The views of a scene show one set of named points, each view turned or mirrored, and shifted as a whole, with a little noise and some points left out.
(in the rows, 128 means zero)

Scene 1
View 1
q_854: [141 132  89 110  56  92 131 115 106  71 144 102  79 120 143 164  99 170
 175 202 149 164 125  97  88 131]
q_939: [161 102 143 136 119 105 155 153 123 125 160 123 116 110 151 140 114 131
 167 163 150 118 135 110  97 127]
q_717: [149 111 131 127 121 106 150 150 133 116 149 122 103 114 146 129 101 144
 158 158 139 130 134 120 105 128]
q_179: [164  76 196 149 213 119 178 201 175 186 159 149 131 110 154  74 104 100
 122  92 126  80 143 155 126 127]
q_523: [144 111 117 120 122  98 139 145 144 102 139 122  74 112 142 128  86 156
 140 154 138 139 130 121 107 129]
q_906: [133 156  98 111  91 123 150 139 107 104 135 112 127 135 130 100 108 173
 172 184 104 166 141 151 114 141]
q_154: [138 130 144 125 168 132 167 175 147 151 133 138 136 130 133  52  98 144
 137 122  91 131 148 179 133 139]
q_140: [136 112 138 121 189 112 152 178 188 145 121 142  80 122 136  61  68 149
 102  96 100 127 140 173 135 135]
q_784: [153 104 135 129 114  97 149 145 130 111 154 119  93 110 153 141 102 141
 157 163 149 128 129 109  99 127]
q_811: [176 102 166 148 112 122 171 155  92 141 183 119 166 114 162 145 149 107
 195 181 157 103 139 103  92 126]
q_514: [175  89 183 154 154 119 177 171 123 160 176 130 155 110 159 122 134 101
 170 147 151  93 140 122 102 125]
q_169: [170  95 171 149 133 117 168 162 118 147 174 128 146 110 161 133 134 111
 174 159 153 102 137 112  99 126]
View 2
q_939: [123 136  70 126 141 121 130 114 127 101 134 159 142 158 149 137 116 135
 116 114  90 167 124 169 140 112]
q_811: [102 143  56  82 144  94 142  98 132 103 145 164 157 179 187 128 124 141
 111  96  48 175 116 180 114  93]
q_854: [116 130  23 165 123 180 101 114 115 106 113 206 141 191 106  71 121  87
 128 112 103 186 129 178 175 140]
q_140: [150  95 156 177 173 104 161 107 131 101 109 132  96  69 109 178 131 161
 105 140 147 126 139 153 199 112]
q_717: [126 125  77 144 144 128 132 111 122 102 126 162 134 147 134 130 120 132
 115 121 103 162 128 169 161 119]
q_784: [127 138  66 138 138 130 126 119 121 104 134 154 143 153 139 144 112 133
 117 122  97 165 125 162 144 120]
q_906: [104 100  80 148 157 135 143  80 134 103 103 205 106 149 121  66 152 103
 119 102 101 164 131 183 204 108]
q_514: [117 140  94  91 154  78 152  99 132 101 147 139 142 145 183 169 119 162
 103 107  69 157 120 171 116  90]
q_523: [135 123  77 168 142 148 124 118 121 101 119 163 129 140 112 132 117 126
 119 129 117 160 130 162 172 130]
q_179: [143 121 156 118 174  59 173 111 139 101 142 101 119  82 165 222 119 196
  96 129 104 128 127 154 140  88]
q_154: [120  83 156 137 186  78 183  74 143 100 109 158  88  86 141 139 159 152
 102 112 111 130 132 170 202  85]
View 3
q_179: [135 118 141 220 141  94 147 130 136 141 166 128 156 135 192 209 112 137
 114  85  96 128 151 154 158  58]
q_784: [115 118 124 142 146  82 137  92 151 137 171 110 114 138 133 141  84 149
 102 155  97 177 162  95 115 136]
q_154: [103 160 136 189 101 120 143 142 179 167 149 121 133 144 159 143  90 113
 134  97 123 156 106 126 162  77]
q_169: [127 157 128 163 163  69 155 104 137 116 167 107 132 139 174 153 106 139
  99 167  82 182 167 109 121 123]
q_514: [133 160 134 182 167  72 157 113 132 114 165 108 140 137 191 172 113 134
 101 153  79 172 165 125 131 109]
q_811: [124 198 125 145 174  61 164 104 137 103 160  95 124 145 178 126 111 130
  99 205  77 204 161  94 118 147]
q_717: [103 131 125 142 128  95 138 105 170 153 162 112 108 144 127 122  76 135
 115 143 113 183 137  90 130 129]
q_906: [ 83 175 124 129 107 107 141 122 196 162 145 103  99 152 120  78  69 110
 132 156 127 201 103  78 135 139]
q_854: [ 85 126 117  86 127  83 127  80 182 150 162  96  76 144  85  69  58 139
 105 189 113 215 145  52 101 182]
q_523: [ 99  96 127 133 121  95 126  96 172 158 166 111 101 140 106 121  69 143
 113 132 114 174 145  87 121 134]
q_939: [115 134 125 142 148  78 142 100 151 132 170 107 115 139 144 137  89 140
 103 161  95 183 159  96 121 133]
q_140: [102  91 137 188  90 122 126 128 180 185 159 130 127 136 130 163  77 131
 132  61 135 136 116 126 159  68]
View 4
q_140: [149  38 103 172  94 166  75 117 105 119 104 122 144 107 152 132 108 162
 204 154 138 151  74 140 104 110]
q_854: [ 80 125 206 134 176 129 143 171 143  72 108 185 179 162  64  73 150  93
 165  87 103 142 118 139 140 151]
q_154: [110  68  99 142 105 130  85 129  67 110  98  95 119 108 144 105 106 156
 177 165 132 147  79 165 122 119]
q_784: [107 145 173 138 126 134 120 140 129 148 124 140 153 152 105  97 130 129
 195 112 125 147 108 138 128 137]
q_523: [117 102 162 155 132 147 112 144 135 112 113 160 166 140 105 102 132 127
 190 113 120 148 101 135 122 132]
q_717: [104 123 161 136 129 132 116 142 119 128 114 138 153 144 109  96 128 131
 184 119 120 145 101 142 130 137]
q_169: [ 91 180 161 115 111 108 116 136  98 182 126 102 127 152 119  89 121 143
 187 130 131 146 109 151 138 138]
q_514: [105 169 136 121  95 106 104 126  84 193 122  81 112 141 139  99 110 153
 192 148 138 146 101 160 130 132]
q_179: [143 120 103 145  64 137  77 102  89 209 125  74 114 120 169 130  97 180
 216 166 154 151  84 149 110 113]
View 5
q_514: [100 104  61 120 123 141 144 107  75 127 120 149 162 146 128  97  76 163
 133 134 152 110  91 127 129 126]
q_717: [111 128 102  87 119 161 148  78 137 135 123 112 131 149 125 102 105 120
 142 170 130  96 118 133 120 100]
q_811: [100 131  42 106 133 151 118  82  74 110 127 131 152 165 116  84  64 156
 142 166 152 100  85  87 107 110]
q_939: [105 126  78 100 113 158 136  81 117 121 122 125 132 154 125 100  95 135
 143 161 133  95 110 124 111 106]
q_854: [116 168 101  63 117 183 119  31 172 111 131  81  97 175 111  97 107  91
 159 223 117  70 132  98  79  66]
q_169: [101 118  60 111 124 149 136  92  86 120 122 141 152 154 125  93  81 156
 139 150 146 106  95 115 117 115]
q_906: [114 150 141  63 160 162 151  60 141 163 140  63 128 146 104  89  97  98
 126 209 151  99 106 101 131  71]
q_523: [111 127 119  79 107 172 155  73 162 139 119 105 115 147 133 110 119 108
 145 173 120  90 134 149 115  94]
q_140: [113  86 170  90 122 151 207 122 154 193 113 115 138 104 139 124 132 117
 122 129 139 117 127 198 176 118]
q_784: [106 123  84  95 106 163 139  79 132 119 118 128 126 153 130 103 100 128
 150 163 127  93 120 135 108 104]
q_179: [101  69 105 127 118 133 189 145  88 165 106 162 172 111 147 116 102 165
 119  91 150 128 100 187 175 148]

In a view up to two points have been moved. Name them for each view, in the order of its rows, or write -.
view 1: q_784
view 2: q_154
view 3: q_811, q_717
view 4: q_514
view 5: -

Scene 2
View 1
q_842: [136 142  57 149 129 177 156 144 198 126 124 110 156 133 167 155 144 165
 169 117 119  72 121 214  71 119]
q_210: [101 148 129 133  85 105 137 183 119 135 107  95 113  89 145 138 140 132
 138 103 127 132 169 145 132 162]
q_836: [104 140  72 129 113 110 170 169  38 103 106  94  99  62 168 127 213 179
 116  70  96 135 204 161 144 155]
q_414: [129 139  44 141 133 155 170 150 125 108 119 108 135 101 168 146 189 178
 145  90 106  95 160 201  99 123]
q_453: [ 84 149 168 133  62  86 122 197 123 145 100  88 106  82 134 139 115 112
 134 109 141 146 169 122 142 175]
q_624: [127 139  64 141 126 153 162 150 138 115 117 109 135 103 164 148 173 168
 148  97 111  96 154 196  98 128]
q_41: [ 98 152 124 131  76  95 144 186 106 136 108  84 100  92 162 130 142 153
 138 104 118 127 174 143 132 173]
q_326: [108 145 109 137  99 122 143 174 126 127 110 100 123  92 149 142 150 142
 141 101 124 122 165 162 121 150]
q_44: [102 151 134 136  82 119 132 177 162 142 107  99 128 103 145 145 114 124
 152 116 138 119 147 154 112 155]
q_598: [ 98 142 129 137  90 112 134 181 128 132 108  99 124  82 137 143 137 124
 140  97 132 131 164 149 127 152]
q_178: [ 94 148 157 138  79 107 114 188 159 145 103 101 129  91 128 150 108 100
 149 115 147 136 152 140 125 156]
q_903: [102 146  97 129  98 107 159 174  81 119 110  91 103  78 165 133 175 162
 127  88 107 127 186 156 133 158]
q_413: [ 95 144 153 139  85 114 117 183 157 143 103 105 134  84 122 153 115  97
 144 109 147 139 150 142 122 150]
q_829: [107 141  98 138 114 126 146 169 113 120 111 106 125  81 148 145 169 145
 134  91 121 124 171 165 123 142]
View 2
q_210: [116 172 123 130 122 115 102 123 117 139 142 111 116 106 155 158 152 168
 130 158  87 125 137  99 122 133]
q_413: [121 187 138  96 104 111  89  85 114 152 124 104 112 100 152 171 172 151
 130 158  71 124 140  89 140 101]
q_453: [117 211 119 117 107 128 102  87 142 139 143 117 114 107 165 164 152 156
 121 169 100 127 147  68 124 122]
q_598: [117 170 130 119 115 109  99 116 110 148 137 110 117 101 151 163 154 169
 131 156  80 126 136  99 125 127]
q_178: [119 197 137  97 109 114  89  87 120 147 119 102 107 106 157 168 175 147
 129 161  81 123 142  90 139  98]
q_836: [121 114 108 170 140  98 121 195  96 142 182 124 140  87 139 147 113 212
 136 153  81 133 124 122  86 202]
q_326: [118 148 132 132 127 104  98 138  98 141 140 106 117 101 146 156 157 175
 139 150  75 125 131 118 122 133]
q_624: [120 100 144 144 148  85  94 176  58 140 130  95 109  98 133 148 170 187
 158 135  57 122 121 161 121 133]
q_41: [113 175 117 146 133 122 108 138 125 127 153 116 113 117 158 152 148 170
 132 165 103 127 140  97 114 144]
q_903: [118 139 112 153 134 108 112 165 107 136 165 118 126 101 146 151 130 192
 132 155  87 129 132 110 102 171]
q_414: [122  84 140 152 152  82  99 196  54 141 137  99 116  94 132 146 163 197
 158 132  55 125 119 169 118 149]
q_842: [119  88 174 127 159  76  71 167  30 135  86  76  82 115 135 147 220 166
 174 123  39 115 119 196 154  72]
q_44: [116 175 145 114 128 113  88 112 101 132 111  99  92 118 156 159 191 149
 143 153  81 121 137 116 145  86]
q_829: [121 136 129 133 122  96 100 146  91 149 148 110 127  90 141 158 145 184
 138 147  68 129 128 120 113 147]
View 3
q_829: [143 173 162 110 171 141 170 100 128 128 144 113 115 145 121 115 137 111
 124 153 138 102 101  80 155 138]
q_903: [152 176 162 118 181 141 182  93 112 118 146 100 106 146  91 126 130 111
  98 145 113  89  83  65 151 145]
q_453: [153 151 167 139 185  87 150  98 140  86 120  63 173 134 133 122 157 114
 149 141  86 117  93  63 114 103]
q_414: [135 180 159  93 174 176 180 121 133 167 140 145  76 152  96 121 136 112
 113 156 171  93 100  98 204 172]
q_842: [119 166 164  95 180 162 152 163 179 187  91 154 101 151 111 115 174 115
 163 152 193 104 120 129 234 166]
q_326: [144 167 163 113 177 132 163 109 140 127 131 103 126 142 118 119 149 114
 134 151 132 105  98  81 157 136]
q_210: [148 160 165 123 179 114 160 102 135 110 124  87 142 140 118 120 151 114
 133 147 111 107  95  71 139 121]
q_598: [144 161 163 120 175 117 159 104 138 113 130  91 143 139 133 115 148 116
 145 148 121 110 100  76 138 121]
q_624: [133 174 161  96 174 166 170 124 144 163 127 136  91 151 103 118 146 112
 124 152 166  97 105 100 199 163]
q_44: [139 153 169 125 182 110 142 127 163 124 102  94 155 136 132 118 166 115
 164 146 126 116 104  91 156 123]
q_413: [140 154 164 123 172 101 137 110 157 107 120  87 168 132 154 109 163 115
 167 152 123 125 110  84 128 104]
q_178: [140 150 166 131 176  93 130 113 163 103 109  81 182 128 160 106 170 117
 179 149 115 129 114  83 123  99]
View 4
q_41: [102 153 171 106 125 112  90 102 167 143 187 114 140 124 123 116  89 123
 108 177  97 108  84 127 151 110]
q_842: [ 43  80 146 110 134 118 148  90  68 161 119 147  49 122 115 101 115 123
 117 124 107 175 157 166 115 147]
q_598: [ 94 145 147 107 119 116  90  98 171 156 180 114 127 123 127 134 117 130
 126 158  90 117 120 136 133  99]
q_836: [101 124 158 159 146 141  54 105 182 153 153 115 125 193 128  96  49 128
  84 166 130 113  64 152 124 156]
q_413: [ 92 150 135  88 110 109  99  93 169 157 187 113 132 100 131 153 145 132
 143 151  76 121 144 131 136  73]
q_903: [104 138 155 138 135 132  60 104 186 152 168 113 135 167 128 111  70 128
  97 165 115 109  75 143 131 131]
q_326: [ 89 129 150 116 125 120  93  97 153 155 167 121 118 135 125 121 102 126
 116 156 100 124 115 141 132 119]
q_44: [ 86 140 152  92 115 105 115  93 141 153 175 123 117  97 122 134 127 126
 131 156  82 128 134 132 141  93]
q_210: [ 98 146 156 105 121 115  87  97 168 151 182 115 135 121 125 128 107 129
 120 163  93 113 108 133 139 103]
q_624: [ 67  93 147 133 137 130 106  96 119 162 132 135  84 153 122 100  93 127
 110 140 116 148 121 161 118 151]
q_414: [ 66  91 145 141 144 135  99  98 123 163 124 134  76 171 123  95  78 126
 101 138 126 148 112 166 113 163]
q_829: [ 90 126 143 126 129 130  81  99 168 160 160 119 119 153 130 119  97 132
 114 151 106 129 114 150 122 122]
View 5
q_414: [117 153 185 110 133 182 167 162  99 145  84 105  97 103 150 123 140 144
 194 107 149 214 106 149 106 124]
q_903: [126 163 160  89 118 117 139 137 129 122 122 155 115 143 127 124 134 129
 189 121 127 198 136 156  85 151]
q_41: [133 168 139  97 109 100 137 128 127 126 119 149 123 152 109 120 132 113
 144 143 115 170 143 159  88 150]
q_453: [125 157 118 130  85  79 129 103 148 114 141 156 139 165 104 115 142  85
 116 151 111 135 151 166 105 148]
q_44: [120 155 131 143  94 124 149 122 123 136 103 117 130 136 120 112 146  96
 109 150 125 145 126 158 122 126]
q_326: [121 155 148 124 108 131 150 131 125 128 111 130 122 135 128 120 143 111
 153 131 130 175 127 156 107 135]
q_624: [118 153 176 123 128 175 166 155 102 145  84 102 101 106 145 120 141 136
 172 114 148 200 108 152 112 124]
q_836: [126 161 177  69 134 130 138 152 129 117 126 163 102 135 136 131 128 146
 228 103 134 228 135 153  69 153]
q_210: [124 157 139 121 101 109 138 124 132 121 125 141 129 147 118 118 140 103
 141 140 121 162 139 158 105 141]
q_178: [118 145 126 159  80 105 143 105 141 123 124 125 138 148 115 113 154  79
 106 150 122 133 137 166 129 130]
q_842: [119 152 171 149 124 203 186 163  79 170  48  59 104  83 148 115 145 133
 124 131 153 179  88 149 137 102]
q_598: [119 150 141 131  94 117 138 116 135 120 127 138 128 143 124 120 146  99
 143 133 125 162 134 160 112 139]

In a view up to two points have been moved. Name them for each view, in the order of its rows, or write -.
view 1: q_836
view 2: q_842, q_44
view 3: q_178
view 4: q_903
view 5: -

Scene 3
View 1
q_216: [144 157 141 117 107 144 124 154  97 102 155  90  91 128 126 127 139 157
 118 126 113 143 117  97 133 155]
q_815: [153 130 137 116 122 132 116 171 124 134 154 131  92 143  90 114 135 164
 121 131 126 122 130 107 118 142]
q_123: [164 104 146 119 140 140 126 173 132 161 145 164 102 152  86 110 116 170
 131 135 124 103 133  91 111 128]
q_775: [155 139 153 115 128 157 140 128 105 119 158 110 103 128 109 127 125 160
 131 141 113 139 118 103 138 167]
q_603: [170 106 157 116 148 153 139 142 127 153 152 154 109 146  83 115 111 167
 138 147 121 116 129  99 125 149]
q_323: [145 143 130 124 106 128 107 193 111 122 144 118  86 141 119 117 139 164
 114 115 122 122 124  86 113 126]
q_36: [147 148 143 110 118 140 123 141 113 111 164 102  94 130  94 122 141 155
 124 139 121 143 124 119 136 172]
q_477: [147 142 132 103 117 115 103 164 138 125 170 115  85 139  59 107 154 152
 119 140 136 133 142 145 124 168]
q_652: [155 136 151 116 128 154 136 135 108 122 155 116 101 132 107 124 127 161
 131 139 116 134 119 103 135 161]
q_158: [137 172 142 118  98 151 126 142  82  82 157  67  89 116 143 136 142 155
 118 122 107 155 108  96 142 165]
q_81: [161 124 154 113 136 154 138 134 116 135 156 127 106 137  94 121 120 162
 135 145 118 129 123 104 132 161]
q_891: [157 119 142 118 128 133 120 174 128 144 149 145  96 148  90 112 126 166
 127 132 126 113 131  96 114 134]
q_911: [156 127 144 115 128 139 124 160 123 136 155 131  96 142  89 115 132 160
 127 137 124 123 131 107 123 149]
q_112: [153 138 147 112 124 143 126 146 115 123 159 114  96 132  97 120 133 160
 126 138 119 136 125 111 133 162]
View 2
q_911: [160 111  73 164 143 120 135 155 134  86 129 173  92  94 117 144 130 147
 123 141  79 121 123 108  86 128]
q_323: [149 118  69 163 143  99 147 142 115  86 118 162 110  79  94 138 121 145
 154 138  57 107 136 129  59 149]
q_775: [144  94  78 162 145 117 145 151 119 115 130 160  85  89 104 147 164 135
  97 152  97 116 113 102  84 114]
q_112: [154 100  85 164 145 116 144 156 129  96 131 171  88  96 104 143 147 142
 111 149  85 114 117 109  80 126]
q_123: [170 135  44 157 141 128 112 152 133  78 124 172 104  80 138 147 107 147
 140 126  72 137 138 101  99 116]
q_891: [164 124  60 160 143 119 126 152 131  79 126 172 102  86 124 143 114 146
 139 134  70 125 132 110  85 129]
q_603: [164 121  54 157 144 136 115 155 135  92 130 168  90  85 139 149 127 141
 112 134  91 137 127  90 105 104]
q_652: [147  99  77 162 147 117 143 150 120 110 130 162  88  89 105 147 154 137
 106 148  91 117 117 104  85 116]
q_81: [157 107  71 161 146 125 133 155 129 102 132 169  86  91 118 148 147 140
 104 144  93 126 117  99  95 110]
q_815: [159 116  74 163 144 115 136 154 134  80 127 175  97  92 114 141 123 150
 133 140  71 118 126 114  78 135]
q_477: [169 100 107 172 145 119 149 173 159  60 137 199  81 116 110 133 122 159
 119 152  70 109 109 121  73 150]
q_36: [150  90  97 168 146 113 155 159 132  97 135 174  81 102  97 141 153 145
 104 156  85 109 111 114  73 133]
View 3
q_815: [119 123 122 151  98  91 124 123 103 122 134 125  73 136 109 147 126 120
 138 142 112 133 134 126 157  78]
q_81: [114 140 119 123 108  83 111 121 110 111 117 141  94 138 118 153 115 120
 136 151 134 139 111 135 160  72]
q_911: [118 126 121 143 102  89 121 123 106 117 129 132  81 136 110 148 122 118
 141 147 119 134 126 128 160  76]
q_323: [122 122 127 173  92  93  99 120 111 140 139 111  63 142 111 142 137 134
 124 128  80 134 134 131 155  89]
q_477: [117 119 117 143 116 107 131 135  96 105 124 134  53 137  98 138 130 118
 148 158 110 104 149 111 140  73]
q_891: [121 115 124 154  89  85 133 119 103 129 142 122  85 133 109 153 124 115
 136 137 115 145 128 132 165  79]
q_36: [113 142 117 130 122 100  96 129 109 106 107 142  67 145 110 135 126 129
 134 156 113 112 126 125 142  74]
q_158: [108 167 122 138 127 100  37 123 130 118  90 138  61 159 121 123 134 159
 112 142  78 107 113 137 133  88]
q_216: [115 145 126 149 110  96  76 123 118 124 112 128  68 148 116 135 133 143
 121 139  90 122 121 133 146  83]
q_652: [113 147 120 128 114  87  92 121 116 112 110 139  89 143 119 144 120 130
 130 147 122 132 110 136 155  75]
q_775: [111 154 119 121 117  87  86 123 118 109 104 145  90 144 120 142 119 132
 132 150 124 129 107 139 153  75]
q_123: [124 111 123 152  80  76 149 113 100 131 152 121 100 127 113 164 119 107
 140 136 131 162 122 137 176  76]
View 4
q_815: [145 162 114 134 134 106 110 151  90 143 118 129 159 123  90 177 120 150
 141 126 131 130 143 141 130 142]
q_216: [139 179 145 120 107 114 113 140  89 126 135 125 169  92 104 169 119 122
 147 125 139 146 142 153 118 127]
q_81: [147 171  94 141 134  80 103 149 108 130 121 111 141 103 109 153 102 137
 139 107 138 125 125 134 123 150]
q_323: [142 161 138 121 114 127 119 146  74 135 126 139 174 109  81 186 135 150
 140 140 124 148 148 152 130 130]
q_123: [155 147  78 144 137 101 112 160  81 136 109 139 142 120  70 166 123 183
 124 126 113 127 123 134 138 157]
q_158: [135 193 164 112  93 109 111 130  97 112 147 114 179  68 125 163 113  88
 154 118 151 157 142 159 107 117]
q_891: [147 155 101 138 131 106 114 154  84 140 117 135 154 121  81 175 123 165
 134 128 123 131 135 140 132 148]
q_112: [144 175 118 133 126  94 108 147 100 131 126 119 156 105 109 165 111 127
 145 115 140 131 136 140 120 142]
q_36: [140 182 129 133 129  93 106 142 106 136 129 112 159 109 119 169 107 113
 152 114 147 131 144 142 117 138]
q_477: [139 173 128 139 156  96 106 149 109 165 118 120 163 155 113 193 110 124
 157 121 149 113 162 135 128 144]
q_652: [143 180 113 132 121  88 105 142 104 122 129 111 150  87 117 152 105 120
 143 109 144 135 127 140 116 141]
q_603: [154 157  72 146 138  85 104 154  95 130 115 123 134 109  88 151 110 164
 128 114 125 124 117 131 129 159]
View 5
q_891: [128 140 124 147  95 115 109 118 106 127 149 115 142 117  90 104 125 139
 126 139 132  83 108 179 147 137]
q_652: [133 154 125 110 105 145 111 109 113 141 137 129 157 124 115 114 125 137
 129 139 136  94 117 129 146 127]
q_216: [131 150 112 114  89 154 127 114 108 141 137 114 162 154 118 110 117 147
 149 145 128  73 117 132 127 131]
q_911: [131 146 127 133 103 128 109 114 109 134 147 126 145 124  99 112 121 138
 121 138 136  92 108 162 137 129]
q_603: [124 143 135 132 114 114  96 112 115 132 142 130 142  86  94 110 133 129
 111 132 139 103 113 159 168 131]
q_112: [133 149 124 122  97 142 117 112 109 139 140 125 152 135 111 111 120 140
 130 142 135  88 112 147 136 129]
q_323: [127 139 109 144  77 133 127 120 103 128 149 100 154 152 101 100 118 151
 152 146 120  56 111 170 130 141]
q_123: [123 136 131 153 101 100 102 118 110 121 150 118 138  92  81 103 133 136
 121 134 133  84 110 188 166 139]
q_775: [132 155 124 102 108 152 114 106 114 145 134 130 157 125 119 114 124 136
 129 139 137  98 119 121 146 126]
q_477: [147 147 134 147 100 141 117 113 102 144 157 137 134 158 107 125 105 141
  97 144 145 107  91 180  91 121]
q_158: [135 159 106  89  88 183 135 108 110 150 129 115 175 175 139 111 113 148
 163 150 127  71 124  98 119 127]
q_815: [131 142 125 142  94 127 115 116 105 132 149 120 144 133  98 110 121 141
 125 140 132  85 105 172 131 133]
View 6
q_36: [158 133 134  93 122 144 135 112 142 144 143 110 125 120 106 139 131  92
 109 116 135 151 112 122  85 144]
q_123: [158 149 135 103 129 121 110 111 164 202 115 119 113 172  81 143 130 150
 103 130 116 162 147 101 129 160]
q_112: [158 136 131 101 121 139 127 110 151 152 133 114 124 128  99 141 129 104
 107 117 133 154 121 118  94 147]
q_323: [172 162 134  90 116 147 102  80 154 178 139  86 117 135  79 125 149 109
 110 119  85 145 132 123  98 148]
q_652: [161 136 127 111 111 134 127 107 163 143 120 118 133 125  96 146 126 108
 107 116 138 153 123 120  91 150]
q_911: [160 140 134  98 126 133 121 111 151 173 133 114 118 144  93 140 132 116
 106 123 125 157 129 111 106 151]
q_158: [172 146 123 105  97 159 124  78 159 108 137  90 145  86  95 133 137  70
 114 104 116 137 105 144  56 140]
q_477: [149 129 147  70 142 145 136 129 116 175 172 109 101 143 114 130 138  91
 107 125 124 156 115 105 103 144]
q_775: [160 132 126 113 110 134 130 109 163 134 118 118 134 118  98 147 121 104
 109 116 143 153 118 123  87 150]
q_216: [169 150 129 100 109 149 119  87 156 144 136  94 130 115  88 133 140  93
 110 112 112 143 120 130  80 146]
q_891: [162 149 137  98 127 132 113 105 156 188 129 109 112 156  85 138 136 130
 107 126 111 156 137 107 115 155]
q_603: [154 133 130 113 124 116 125 121 167 178 107 130 122 159  91 151 121 141
 104 128 141 164 137 103 119 157]
q_81: [157 132 128 112 118 127 128 117 162 157 116 124 127 138  96 150 123 120
 106 122 145 158 127 113 102 152]
q_815: [160 145 137  92 128 138 117 107 148 180 139 107 114 146  93 135 137 116
 106 123 115 155 131 111 108 151]

In a view up to two points have been moved. Name them for each view, in the order of its rows, or write -.
view 1: q_216
view 2: -
view 3: q_477
view 4: q_81, q_652
view 5: q_112
view 6: -
